Each row is a point on a landscape with many valleys, with its height.
From any point a ball rolls to the lowest of the 6 points nearest to it. It stops when none of these is lower. Distance is the straight distance between rows; heights are no part of it.
pob: [147 110 135 138 104 149 142 130 136 145 168 158 121 150 137 139 119 136
  96 117]  (h 513)
tuned: [130  99 111 146 125 117  99  56 135 131 114  83 157 116 102 153 115 164
 151 155]  (h 190)
goka: [189 140 110 128 140 148 129  61 175 171 176 113 149 142 222 154 109 183
  72 140]  (h 245)
reves: [173 170 114 122 169 111 124 102 148 189 189 121 164 153 224 145 103 114
  66  83]  (h 153)
tunik: [ 97 153 167  90 145 159 147 225 128 140 168 155  96 162 162 118 126  51
 110  86]  (h 540)
dap: [142 103 129 145  93 155 138 101 141  99 105 137 130 149 113 146 142 187
 138 158]  (h 437)
likin: [133 155 141 123 127 157 142 165 138 161 184 156 127 148 145 124 112  99
  93 110]  (h 788)
far: [116 109 106 130 132 102 100  87 134 124 113  95 167 100 116 144 121 136
 137 141]  (h 354)
Baluv: [170 116 142 119  79 155 117 112 161 165 168 151 123 166 165 135 129 164
  88 102]  (h 315)
lisar: [120 132 148 134 125 129 132 150 113 111 136 136 130 128 117 139 145  99
 141 102]  (h 550)
Lor: [154 103  96 147 108 130 102  32 130 153 112  82 139 110 135 158 117 183
 143 171]  (h 339)
Kam: [ 93 139 103 129 184  94 117 141  91 100 109 127 138  77 107 133 133 107
 157 127]  (h 526)
vifu: [104 142 147 123 156 115 138 198 108 119 149 154 133 105 143 115 142  89
 129 106]  (h 583)
Pelad: [ 62 135 172 114 167  93 156 179  65  61  79 152 109  79  25  89 125 114
 193 130]  (h 447)
mafu: [149 161 118 125 117 147 131 108 145 176 154 141 146 141 158 128 119 128
 102 122]  (h 598)
mupen: [164 102 128 134  85 145 117  88 157 158 150 142 134 151 157 140 130 183
  99 116]  (h 351)
Pido: [ 98 118 119 134 159  92 131 135 100  95  95 129 136  82 105 132 149 110
 160 123]  (h 594)
bep: [158 167 135 127 123 143 150 130 151 188 173 149 131 158 178 114 122 114
  97 116]  (h 867)
saz: [102 105 109 140 163  85 126  96 108  73  68 103 139  81  83 140 148 142
 188 163]  (h 440)
Fal: [176 122 132 123  76 153 110  94 164 173 159 141 131 161 171 138 130 183
  89 106]  (h 311)
Munob: [101 125 172 110 137 113 140 190 111 107 114 143  92 126 104  93 151  74
 145  95]  (h 421)
nol: [109 145 108 116 141 105 110 129 143 143 130 124 167 109 144 117 124 118
 116 130]  (h 549)
Med: [160 107 132 128  95 150 132 116 144 156 162 152 132 150 146 136 127 161
  94 116]  (h 418)
dotos: [158 114 141 107  92 156 140 163 152 157 181 163 106 170 160 130 113 133
  78 101]  (h 207)
fipi: [130 157 104 132 174  79 146 139 117 177 143 133 161 134 208 112 121  86
 102 107]  (h 428)
nivos: [140 166 140 131 132 138 147 155 153 186 179 141 137 165 164 101 118  82
  94 100]  (h 871)
vuvu: [132  95 103 155 122  91  86  54 125 119 102  57 162  90 105 147 118 161
 158 169]  (h 159)
badas: [159 156 103 120 125 142 117  72 145 170 142 105 150 123 179 155 115 158
 120 145]  (h 329)
Zisu: [129 120 152 136 116 153 150 151 117 110 117 138 100 149 103 120 143 102
 141 121]  (h 527)
Noko: [144  99 142 120  62 181 129 163 148 108 104 137  94 170 102 112 132 160
 133 138]  (h 460)
Lib: [141 161 114 125 161  90 146 147 131 179 161 132 164 147 224 119 122  86
  92  88]  (h 434)
nez: [117 151 125 124 130 129 122 140 144 146 155 128 157 127 140 124 123 111
 117 113]  (h 698)
davog: [109 131 123 126 141 107 122 143 123 112 132 127 157 111 123 133 133 113
 130 110]  (h 511)
mafaf: [ 84 119 126 120 124 110 112  95 128  71  62 105 131  87  64 133 163 152
 195 164]  (h 88)
folat: [126 142  85 138 150  71 106  97 115 139 103  87 163  79 154 131 114 132
 142 188]  (h 285)
vit: [121 125 153 127 117 149 139 143 127 103 105 127  96 144  86 108 151 110
 152 127]  (h 492)
Navet: [105 152  81 152 172  57  73  98  88 121  96  76 151  61 101 129 123 126
 152 183]  (h 307)
Sosum: [112 132 148 126 127 125 135 174 110 108 136 140 116 122 123 129 150  81
 140  95]  (h 509)
Zuda: [172 175 129 134 147 137 154 121 148 197 184 138 141 165 209 138 119 110
  93  99]  (h 600)
Kerik: [156  94 150 117  87 164 153 163 145 131 149 147  90 189 149 137 118 138
 100 103]  (h 341)
tukoz: [102 123 146 138 125 121 133 138 125  94  92 121 123 121  94 117 160 113
 164 119]  (h 581)
zevo: [155 135 142 106  99 159 144 159 159 180 194 167 115 171 180 115 117 127
  74 113]  (h 531)
buzi: [138 129 145 129 116 157 142 160 125 141 167 152 111 151 136 136 120  96
 103 110]  (h 717)
zasu: [106 127 150 128 106 146 120 135 125  73  84 123 104 117  48 107 147 132
 167 138]  (h 254)
nav: [106 140 164  99 132 144 144 207 109 126 146 149  86 145 138 110 138  57
 125  82]  (h 495)
Siro: [178 153 135 119  97 158 143 115 169 183 174 151 135 157 211 131 136 159
  81 121]  (h 283)
sifu: [ 88 122 141 126 106 135 102 108 119  59  68 121 117  97  30 119 153 152
 178 147]  (h 551)
Guva: [127 159 151 123 146 123 150 187 158 192 184 146 128 162 185  92 119  61
  94  85]  (h 647)
nedum: [ 88 147 116 135 180  93 129 141  79 102  99 138 132  77 100 127 144  98
 161 111]  (h 396)
vetep: [112 149 158  96 140 175 155 214 127 147 177 169  90 170 158 127 106  55
  91  90]  (h 574)
Rini: [198 151 109 126 161 133 125  58 164 190 183 115 147 144 224 148 107 149
  64 121]  (h 212)
kedef: [158 106 131 136 103 144 133 104 139 142 151 149 132 149 132 140 124 155
  97 120]  (h 427)
Repi: [ 86 127 168 113 146 104 142 165 112  69  84 138 105  91  43  86 144 118
 166 125]  (h 518)
zin: [163 105 113 120  97 142 111  59 151 164 133 130 138 129 161 145 128 186
 112 138]  (h 359)
Denu: [109 103 132 139  93 153 102  94 111  53  68 125 106  97  21 134 146 166
 169 149]  (h 481)
dal: [131 101 118 155 125 137 123  72 128 115 116 112 142 134  99 155 127 159
 145 147]  (h 371)
libe: [164  98 149 140  84 161 139 133 150 129 148 140 111 176 141 142 124 172
 101 115]  (h 211)
Vegal: [ 65 138 159 125 163  94 146 147  87  69  75 146 108  78  29  88 133 118
 187 132]  (h 411)
Funek: [159 141 121 121 100 151 134 106 151 179 162 148 137 143 165 129 128 149
  96 126]  (h 519)
vab: [142 121 120 136 114 146 123  88 132 155 149 139 145 133 129 140 122 147
 113 127]  (h 433)
sofol: [138 152 100 131 125 120 109  86 146 161 126 101 158 123 160 148 114 138
 126 142]  (h 310)
zuba: [104 125 108 130 155 102 120 132 119 110 123 125 153  98 126 130 131 114
 134 120]  (h 241)
Pir: [ 79 124 122 129 168  89 129 110  95  81  56 123 117  75  64 109 155 122
 191 150]  (h 444)
Givo: [115 120 126 148 116 139 129  92 123  90  93 111 134 129  87 152 152 146
 170 152]  (h 267)
lamut: [120  93 112 160 130  97 102  62 129  82  88  58 159  95  82 157 131 181
 180 188]  (h 219)
geba: [157 108 149 112  66 202 134 172 164 128 110 136  78 204 121 123 114 153
 127 116]  (h 459)
Vadus: [117  92  94 149 169  76 104  91 103  89  91  98 149  66  94 146 129 138
 164 168]  (h 368)
lenad: [136 110 102 145 118 128 103  54 132 146 117  92 146 120 114 154 113 159
 142 150]  (h 271)
Mam: [142 167 136 125 153 105 149 170 134 199 181 139 148 160 216 117 125  72
  91  74]  (h 503)
modo: [132 158 104 125 169  80 140 128 125 166 135 121 166 132 204 124 116 106
 104 121]  (h 158)
lep: [163 115 147 114  80 159 129 153 166 165 187 158 110 176 164 133 112 145
  77 101]  (h 338)
vegu: [175 109 148 134  80 160 116 114 163 156 161 138 113 181 149 141 119 180
  88  99]  (h 260)
lesu: [181 159 110 128 159 135 135  74 157 175 172 110 151 141 207 152  97 154
  84 128]  (h 221)
Gur: [132 168 130 127 146 119 139 148 153 177 160 129 153 151 175 104 126  94
 100 101]  (h 771)
Tuv: [181 137 101 125 120 146 112  58 147 164 148  99 141 110 194 166 109 189
 109 158]  (h 356)
Mak: [145 104 147 121 103 167 158 167 123 128 140 151  84 167 136 125 130 106
 114 115]  (h 517)
nogif: [113 157 117 128 164 100 143 163 140 161 146 142 155 129 170  93 132  89
 103 110]  (h 193)
betop: [149 141  95 127 113 122  99  64 131 159 129  85 151 115 158 157 113 160
 137 156]  (h 280)
Lebi: [124 112 144 130  90 170 136 141 129  91  96 145  88 132  70 108 141 145
 147 145]  (h 455)
fugap: [ 97 125 178 110 138 118 141 178 122  90 109 142  86 131  80  89 140  83
 149 102]  (h 426)
sive: [109 147 130 124 150 110 137 167 143 145 157 140 164 125 154 105 129  95
 108 106]  (h 666)
supim: [ 89 145  89 148 188  47  77 113  79  92  95  75 146  57  83 128 121 120
 169 160]  (h 380)
gozu: [107  98 116 141 144  98 116  92 130  75  76  86 146  96  88 153 149 157
 184 164]  (h 582)
felet: [117 123 129 137 133 130 123 115 124 115 130 118 150 126 114 149 131 125
 132 115]  (h 587)
Mider: [137  92 109 171 117 106  94  35 133 100  88  49 159  96  81 151 119 200
 176 194]  (h 266)
pono: [ 86 142  88 138 189  68  89 126  84  90 102  93 139  65  90 131 120 116
 162 148]  (h 372)
bibi: [165 135 132 114  87 152 129 110 158 177 170 153 131 155 182 127 130 162
  88 116]  (h 414)
sem: [121 160 142 128 146 130 148 171 155 171 174 137 139 157 165 102 119  82
  94 100]  (h 800)
rami: [111 157  98 132 177  88 131 139 125 156 131 131 161 120 169  98 121  88
 113 133]  (h 756)
moget: [185 149 122 118  99 162 123  84 174 175 172 133 139 158 225 151 134 185
  85 122]  (h 321)
divud: [ 91 128 164 108 157 101 147 179  94 104 101 156  97  98  86  85 152  81
 159 101]  (h 370)
rako: [154 105 147 139  75 164 145 134 146 108 117 139 112 170 128 134 136 170
 131 138]  (h 432)
Zov: [122 136 155 114 127 152 140 186 119 131 143 141  96 147 131 128 135  69
 120 100]  (h 515)
Kame: [132  68 141 135  87 162 127 134 110  42  72 144  83 122  25 128 139 176
 158 135]  (h 299)
sivi: [ 87 122 140 127 124 113 122 114 130  71  70 118 129 102  66 123 160 140
 185 149]  (h 565)
ror: [114 147  87 130 166  79 106 110 116 144 108 107 163  89 147 120 116 120
 136 175]  (h 376)
pato: [101 148 157  99 147 127 146 222 117 128 154 155 105 130 153 117 140  62
 123  88]  (h 514)
noki: [126 117 132 141  93 159 138 112 129  95  90 133 109 130  86 130 153 154
 152 158]  (h 506)
natip: [128  87  96 163 135  59  91  59 114 100  81  67 171  67  90 144 129 168
 159 186]  (h 189)
fidi: [129 117 140 147 115 150 146 123 119 110 116 133 112 146 103 132 145 122
 144 135]  (h 490)
Sedog: [144 109 135 148 111 154 144 124 125 133 140 150 123 149 120 141 129 133
 116 122]  (h 500)
Tulez: [ 97 126 140 132 121 123 127 115 124  79  77 112 125 119  74 123 158 129
 175 140]  (h 596)
Foluz: [ 63 139 158 127 178  92 143 163  72  94  84 146 101  82  40  76 139  96
 178 109]  (h 362)
rugit: [126 156 133 130 128 143 129 150 142 158 174 140 138 138 136 119 120 102
 105 110]  (h 330)
vezu: [107 130 170 103 130 128 132 196 121 115 129 143  95 133 119 112 142  68
 134  91]  (h 452)
relus: [115 156  92 124 170  84 131 125 128 155 117 121 164 113 175 106 123 111
 123 150]  (h 576)
puz: [ 93 130 168 115 115 137 130 166 112  56  94 130  94 108  33 104 131 124
 162 120]  (h 441)
gusi: [158 133 132 122  94 156 131 128 150 170 171 161 130 145 155 126 123 136
  87 123]  (h 580)
zesit: [ 88 117 121 130 157  95 134 115 109  80  69 123 122  91  88 126 160 126
 187 147]  (h 627)
Vabu: [141  61 144 126  80 169 128 151 119  43  76 136  76 127  40 126 141 180
 160 119]  (h 336)
mep: [175 155 120 122 124 150 148  92 164 181 175 139 143 152 211 144 126 155
  95 122]  (h 337)
Tuz: [103 129 166 122 121 140 129 157 131  81  98 126  97 120  55  97 137 116
 159 128]  (h 417)
Pini: [156 157 129 123 111 154 146 134 152 179 178 154 132 152 166 121 118 125
  95 120]  (h 781)
suf: [ 85 127 156 115 131 104 133 137 118  67  74 133 118  90  49  99 155 128
 176 138]  (h 325)
fot: [145 114 145 120 108 162 151 164 127 142 172 158 106 157 147 140 114 112
  94 103]  (h 599)
vesul: [ 98 133 119 125 163 100 136 159  98 103 119 145 135  85 121 130 142 102
 139 115]  (h 564)
misu: [123  89 128 135  85 159 111 103 109  61  71 143 103 113  32 124 143 175
 157 154]  (h 391)
Fodum: [113 160 159  98 153 178 165 219 138 153 186 169  98 183 167 121 102  52
  82  88]  (h 567)
miza: [125  85 144 116  90 169 128 156 118  63  92 144  79 120  42 121 134 158
 145 135]  (h 373)
Bibaf: [146  98 113 139 112 144 119  59 136 143 124 126 140 130 119 144 123 175
 118 139]  (h 348)
mubur: [135 113 150 130 104 166 154 153 128 114 110 141  86 156 102 109 146 124
 138 138]  (h 502)
fuzu: [137 128 144 112 114 161 153 183 141 162 188 168 105 165 156 125 105 100
  78 110]  (h 676)
zako: [127 146 156 105 135 172 161 202 140 159 191 169  95 177 166 125  99  75
  78 102]  (h 609)
Bemag: [ 89 153 101 132 191  92 113 145  99 115 124 129 151  82 115 116 120 101
 140 130]  (h 548)
koz: [133 158  87 137 191  65 126 121  98 172 151 111 163 118 212 132 105  98
  93 128]  (h 243)
rurit: [144 124 149  99 107 169 155 193 148 156 187 175  98 173 169 129 100 107
  72 101]  (h 525)
Nosed: [122 157 112 127 160  89 146 140 140 170 136 127 162 138 193 106 126  94
 112 112]  (h 510)
tumuf: [125  98 147 124  92 159 131 137  95  43  74 136  79 109  22 128 135 153
 165 126]  (h 358)
redu: [132 107 129 155 113 154 143  98 122 107 116 130 124 141 104 143 140 160
 141 151]  (h 474)
Fatul: [130 133 141 141 122 147 131 140 119 136 150 134 129 138 124 137 126 110
 121 106]  (h 616)
dab: [ 81 125 157 124 155  90 144 141 101  84  73 149 117  81  56  90 146 116
 174 128]  (h 366)
dosib: [161 165 119 126 133 148 143  96 148 181 161 131 147 151 194 137 122 134
 101 125]  (h 458)
Suzef: [121 128 131 141 130 133 128 132 115 112 134 128 139 127 114 141 140 111
 135 111]  (h 607)
vos: [119 124 144 144 128 140 137 132 117 100 107 123 110 136 100 128 152 110
 154 120]  (h 542)
sisa: [114 111  82 155 168  66  83  84  91 102  91  81 152  56  85 136 125 136
 158 181]  (h 235)
mume: [174 116 147 119  76 158 118 129 161 167 175 148 114 178 161 133 113 163
  78  95]  (h 289)
sifa: [132 157 154 120 128 162 149 182 152 179 192 163 109 169 163 112 101  85
  80 106]  (h 744)
siz: [154 133  99 125 109 137 113  60 137 167 136 115 146 122 153 149 118 157
 124 145]  (h 323)
tiko: [182 162 118 132 165 107 121  83 149 185 179 103 160 146 216 147 100 119
  72 101]  (h 183)
Gef: [140 108 149 112 112 165 156 178 122 130 140 158  78 168 134 119 126  84
 114 105]  (h 541)
zolo: [123 118 156 122 116 165 148 167 125 109 116 150  72 157  92  95 129 104
 132 127]  (h 533)
Pigo: [120  98 101 139 131  84  87  75 129 120 102  79 166  79 114 142 120 146
 147 163]  (h 220)
Gav: [115  88 106 145 140  89  98  77 129 106  97  75 161  94 101 152 129 154
 156 158]  (h 270)
lofa: [131  99 146 118  84 177 134 163 142 100 107 151  87 145  82  99 138 144
 133 141]  (h 457)
selif: [115  97  99 134 151  82 103  94 118 106 101  96 161  78 107 139 127 141
 149 152]  (h 232)
tugam: [ 76 143 105 129 185  81 125 140  68  90  89 114 131  75  88 127 139  99
 181 114]  (h 486)
zag: [118 140 103 111 136  98 100 105 138 143 123 103 169 108 147 131 122 131
 130 147]  (h 335)
kodat: [136 163 112 128 153  98 130 112 142 165 134 109 168 135 194 133 119 121
 115 127]  (h 389)
tel: [183 129 148 121  73 174 108 120 172 177 176 145 110 185 169 138 125 165
  80  94]  (h 268)
Zuzuz: [130 139 146 109 119 168 151 191 122 146 172 164  95 162 147 134 114  78
  98 103]  (h 675)
kasu: [ 84 154  88 136 194  85  99 131  86 106 110 110 142  75 102 125 117 110
 145 138]  (h 324)
nepop: [ 71 124 178 103 136 107 149 179  86  47  83 152 102  87  31 101 133 123
 186 124]  (h 554)
boti: [111 148 153 121 137 135 140 196 125 135 169 146 130 140 140 125 126  79
 110  98]  (h 633)
Mikam: [139 106 136 140  92 162 146 128 135 104 103 145 105 147 101 122 148 159
 141 156]  (h 461)
bog: [134  99 152 108 100 169 160 179 145 111 121 153  72 175 122 104 125 110
 115 114]  (h 524)
delod: [186 138 122 124 110 160 114  70 182 166 171 114 148 142 228 162 125 209
  82 134]  (h 296)
dumud: [187 138 114 116 103 157 114  69 170 163 156 124 141 133 215 165 131 199
  94 138]  (h 308)
Zovef: [102 138 162 106 143 129 143 213 107 120 148 149 110 125 146 118 143  67
 135  91]  (h 504)
Simi: [105 150 154 115 148 126 146 217 131 129 168 149 125 132 156 114 128  73
 110 103]  (h 572)
Pelet: [164 129 146 116  88 158 135 139 164 175 180 160 118 162 176 122 121 144
  80 107]  (h 466)
fol: [100 165  85 151 182  51  80 116  86 125 105  73 153  80 121 109 121 115
 151 174]  (h 361)
Mupav: [123  98 111 157 127 131 115  63 134  89  99  85 148 120  85 163 123 181
 163 176]  (h 340)
dibu: [127  94 132 136  79 163 115 120 119  75  81 141  95 121  50 114 142 167
 149 150]  (h 386)
sunos: [128 137 149 116 126 157 150 187 119 139 167 152 101 154 139 130 125  82
 106 101]  (h 615)
Tidap: [141 105 137 149 103 153 152 116 125 114 121 140 114 155 113 137 135 149
 126 142]  (h 443)
zoge: [106 106 110 139 106 136 103  72 120  76  71  89 128 101  67 167 152 176
 193 184]  (h 672)
fub: [113 157 155 123 151 130 144 202 143 156 179 146 136 152 158 105 120  76
 102  94]  (h 645)
padi: [148 108 142 130 103 155 153 156 123 133 158 158 104 160 135 136 121 121
 100 110]  (h 575)
ganip: [103 132  92 126 176  84 103 123 109 118 111 117 154  75 119 120 123 118
 134 157]  (h 543)
rotul: [171 107 153 121  80 175 131 147 160 159 173 148  97 201 163 141 107 153
  77  92]  (h 284)
Tud: [120 130 108 131 123 126 103  90 140 147 130 108 162 115 128 140 117 134
 125 132]  (h 409)
ratik: [ 76 124 169 113 118 112 125 146 112  46  78 137 118  86  28 109 143 138
 184 128]  (h 566)
bive: [110 129 164 121 125 132 140 166 125  93 104 131  90 137  84  95 146  95
 149 111]  (h 453)
Vume: [120 140  79 142 156  70  91  96 101 131  98  83 158  70 126 126 116 127
 143 189]  (h 314)
Daben: [120 116 118 141  90 161 122 102 121  86  80 132 113 123  65 133 156 165
 162 169]  (h 505)
Nom: [164 121 107 119  96 146 116  69 151 172 140 132 139 130 173 150 127 174
 114 135]  (h 369)
Kagi: [139 136 123 137 115 145 131 109 129 153 152 136 139 138 124 134 119 129
 107 119]  (h 523)
Rigi: [114 128 156 132 126 125 143 158 115 111 117 129 109 138 108 119 152  89
 150 109]  (h 494)
dibe: [119 149 109 121 126 122 116 108 147 154 138 115 166 127 144 124 122 119
 118 124]  (h 522)
bamom: [166 121  96 128 104 136 108  46 137 165 129 100 137 108 168 161 120 185
 124 160]  (h 319)
zem: [ 96 154  88 131 183  91 112 133 111 132 119 121 157  92 137 108 120 101
 130 148]  (h 639)
Libi: [133 112  99 137 115  78  86  70 126 134 102  68 166  84 135 144 119 154
 148 171]  (h 188)
nikif: [158 146 136 119  98 155 139 133 156 181 179 158 131 150 176 118 121 137
  82 120]  (h 622)
lokan: [157 141 112 129 105 149 127  96 141 172 154 142 142 136 153 134 126 146
 102 131]  (h 493)
firos: [ 79 126 134 128 165  87 138 128  97  83  66 134 114  82  69 100 152 110
 191 131]  (h 349)
Fer: [107 119 150 125 101 155 112 132 109  57  84 129  95 105  21 119 140 145
 166 130]  (h 424)
Ver: [118 110 120 150 109 155 126  85 127  92  88 113 130 130  87 153 142 174
 173 181]  (h 553)
Mag: [179 131 143 113  79 168 114 135 173 178 184 150 106 189 178 133 118 162
  75  99]  (h 244)
zev: [102 127 148 122 142 105 140 168 105 107 110 143 118 106 110 113 162  86
 151  99]  (h 448)
tid: [114 121  80 138 166  70  89 100 103 117 103  97 157  64 107 129 121 127
 141 175]  (h 342)
Mavon: [127 151 105 126 151  88 122 110 136 152 124  96 165 117 183 127 116 124
 127 153]  (h 387)
kas: [115 120 127 140 133 118 128 120 117 101 111 116 142 124 109 142 145 119
 147 115]  (h 663)
bifot: [182 109 150 117  86 194 132 152 162 154 163 152  82 215 159 146 103 158
  89  87]  (h 300)
Gogen: [102 122  85 143 182  69  95 110  93 102  98  96 141  64  92 132 120 121
 154 161]  (h 397)
sog: [140 107 149  90  93 183 163 196 145 144 162 167  81 193 175 128 111 101
  83  81]  (h 384)
lif: [151 102 101 137 112 137 108  47 135 155 118 102 138 113 131 146 117 171
 133 155]  (h 326)
paru: [112 126  89 129 153  83  97 104 116 130 109 108 165  80 129 127 119 129
 138 167]  (h 377)
lese: [131 138  91 127 119  94  98  86 133 147 115  85 165 102 148 142 118 144
 137 161]  (h 231)
digev: [156 170 127 128 153 107 153 149 138 193 177 133 157 160 213 127 122  86
  91  80]  (h 471)
niza: [109 157 162 108 158 146 150 218 142 154 183 150 110 167 168 109 111  60
  94  89]  (h 568)
bimu: [144  89 121 149 117 142 120  53 140 127 119 119 142 135 117 146 123 189
 134 158]  (h 390)
luvub: [146 101 125 142 108 143 128  85 138 139 139 141 136 143 125 140 122 166
 110 135]  (h 385)
Gudi: [152 169 111 127 144 116 134  94 147 168 146 102 159 145 195 149 110 124
 115 126]  (h 378)
Vul: [ 87 129 104 133 185  77 121 119  75  91  82 112 134  73  90 136 143 111
 178 133]  (h 392)
sepe: [146 103 143 139  95 161 156 140 130 117 119 146  97 163 120 128 142 136
 129 137]  (h 465)
gorum: [122 109 108 145 105 156 109  68 119  86  77 103 131 113  80 162 140 180
 179 186]  (h 579)
kedin: [ 98 115 125 135  99 147  98  89 122  68  65 110 117 103  43 137 158 159
 182 162]  (h 562)
vot: [ 99 154 109 131 188 102 131 164 114 130 131 147 156 100 138 102 130  96
 119 124]  (h 777)
kikid: [104 104 118 137 148 102 116 108 123  96 101 108 155 105 107 154 139 135
 152 126]  (h 619)
Melef: [154 170 137 125 143 133 153 148 147 193 181 139 136 169 195 117 124  83
  95  91]  (h 776)
lerig: [131 157 159 112 144 152 154 193 156 179 199 158 112 180 168 102 105  63
  85  96]  (h 630)
kes: [ 75 138 150 128 168  90 139 164  78 110  86 152 103  84  73  82 148  85
 170 100]  (h 294)
vezi: [121 152 146 125 137 153 143 188 132 149 181 144 122 150 143 120 113  81
  97 106]  (h 753)
rivi: [152 105 149 122  77 172 149 166 151 118 116 138  88 187 134 120 132 147
 120 126]  (h 464)
fosu: [110 110 165 120 101 145 129 149  84  38  79 126  81 107  12 129 134 139
 183 120]  (h 269)
Tidas: [166 147 110 117 112 152 130  93 151 178 149 137 143 137 184 140 129 160
 104 141]  (h 410)
sos: [144 163  95 115 175  76 123 128 124 187 179 131 173 127 228 137 101 102
  66  98]  (h 66)
Kubub: [ 84 128 136 130 163  92 143 142  92  98  79 142 116  86  79  99 157  98
 175 118]  (h 71)
Modok: [ 99 114  97 146 182  72 111 101  85  84  73  89 129  66  80 139 135 131
 187 160]  (h 45)
vuti: [155 172 117 120 165  98 143 139 138 187 185 131 163 149 224 135 111  95
  72  73]  (h 253)
dut: [104 143 124 130 155 112 128 168 121 126 138 144 150 100 130 122 135 102
 125 109]  (h 631)
nop: [134 152  97 132 175  73 132 111 121 157 129 106 161 118 205 125 113 115
 109 145]  (h 367)
nazu: [ 98 172  88 145 192  49  92 108  92 137 109  69 151  96 147 101 122 101
 143 172]  (h 415)
Fupap: [123 109  85 167 161  58  80  77  91  98  83  72 157  53  81 135 124 143
 159 189]  (h 209)
lumor: [156 165 120 129 160 114 145 111 145 176 168 109 166 151 209 143 111 115
  98  99]  (h 275)
disa: [144 129 134 127 104 155 135 144 142 163 180 161 116 144 146 126 113 125
  87 113]  (h 692)
vaku: [ 68 135 131 129 179  81 134 128  79  91  67 132 111  80  58 100 147 106
 192 121]  (h 291)
Fug: [106 107 110 131 164  89 119 118 105  91  93 115 151  79 102 146 135 126
 156 140]  (h 601)
fizo: [140 100 144  99 102 173 163 189 132 140 153 167  83 179 157 131 123  97
  92  95]  (h 476)
vurad: [114 159  87 141 189  68 120 115 101 158 115 100 155 113 172 113 116  95
 124 159]  (h 512)
zud: [157 110 147 129  68 180 137 148 155 116 117 125  93 192 128 129 132 172
 130 130]  (h 446)
noga: [106 108 121 144 136 112 125  91 130  85  82  96 148 114  94 155 142 145
 168 150]  (h 628)
sired: [110 114 127 136  91 162 106 100 118  76  77 133 111 107  49 126 153 160
 168 159]  (h 507)
gumip: [128  92 109 156 130 111  99  54 133 113 105  68 152 113  95 149 120 166
 162 164]  (h 56)
dupu: [134  93 147 111  76 178 135 167 153 104 111 140  82 165 101 104 129 151
 126 134]  (h 480)
Kan: [113 130 146 141 115 149 132 123 122  94  93 125 108 131  70 122 150 128
 161 142]  (h 449)
Viz: [153 154 105 122 173  72 123 104 131 168 157 112 171 132 217 146 100 116
  91 111]  (h 135)
boze: [139  75 144 121  65 175 114 156 135  76  90 141  88 141  59 114 135 176
 135 130]  (h 393)
nuru: [133 149  97 135 158  69 118 100 122 148 116  94 166 106 180 133 111 128
 130 178]  (h 322)
bibov: [162 101 142 128  90 151 137 138 145 149 172 158 122 161 147 135 118 149
  91 109]  (h 379)
mabu: [147 100 151 133  95 158 163 155 127 119 132 151  89 170 131 125 132 131
 118 121]  (h 454)
rora: [155 123  93 136 106 120  92  50 126 157 115  79 147 110 138 152 112 160
 140 159]  (h 306)
Vavig: [152 162 111 130 136 110 121  80 143 159 139  84 160 135 192 155 109 144
 122 147]  (h 365)
Rega: [105 122 100 126 156  94 110 121 123 123 114 120 163  85 123 129 127 125
 133 145]  (h 546)
susez: [ 96 111 155 125 101 136 119 130  94  34  79 125 102 101  13 127 139 145
 178 123]  (h 388)
vupe: [158 110 154  99  80 180 145 179 156 146 169 155  84 203 170 144 102 132
  79  77]  (h 327)
Ruzib: [149  97 148 116  96 167 160 176 135 130 139 157  86 182 149 121 128 115
 104 108]  (h 442)
Ruti: [148  96 135 143 100 145 140 103 138 122 128 140 131 160 127 142 134 177
 117 132]  (h 412)
betu: [135 125 145  87 110 184 168 206 134 150 178 182  87 180 170 125 105  85
  72  83]  (h 445)

Two balls start at each pair of points below. Name the first point that both come to, or write -.
Zuzuz / Fodum -> betu
ror / vurad -> folat
nivos / fub -> -
moget / zin -> -
vifu / Zov -> vezu
niza / Simi -> vezu

Call two points neighbours if one is among the 6 nearest of the other. Go from one point of each pair to the other, from neighbour to neighbour, staying as low as possible. Name the highest point that can't be avoided.
nogif / libe -> fipi
dotos / Kubub -> nedum
Mag / kasu -> pono
rugit / sos -> Fatul
suf / Kubub -> firos
gumip / Siro -> Tuv
sos / Siro -> moget
gumip / Modok -> sisa
libe / Mag -> tel
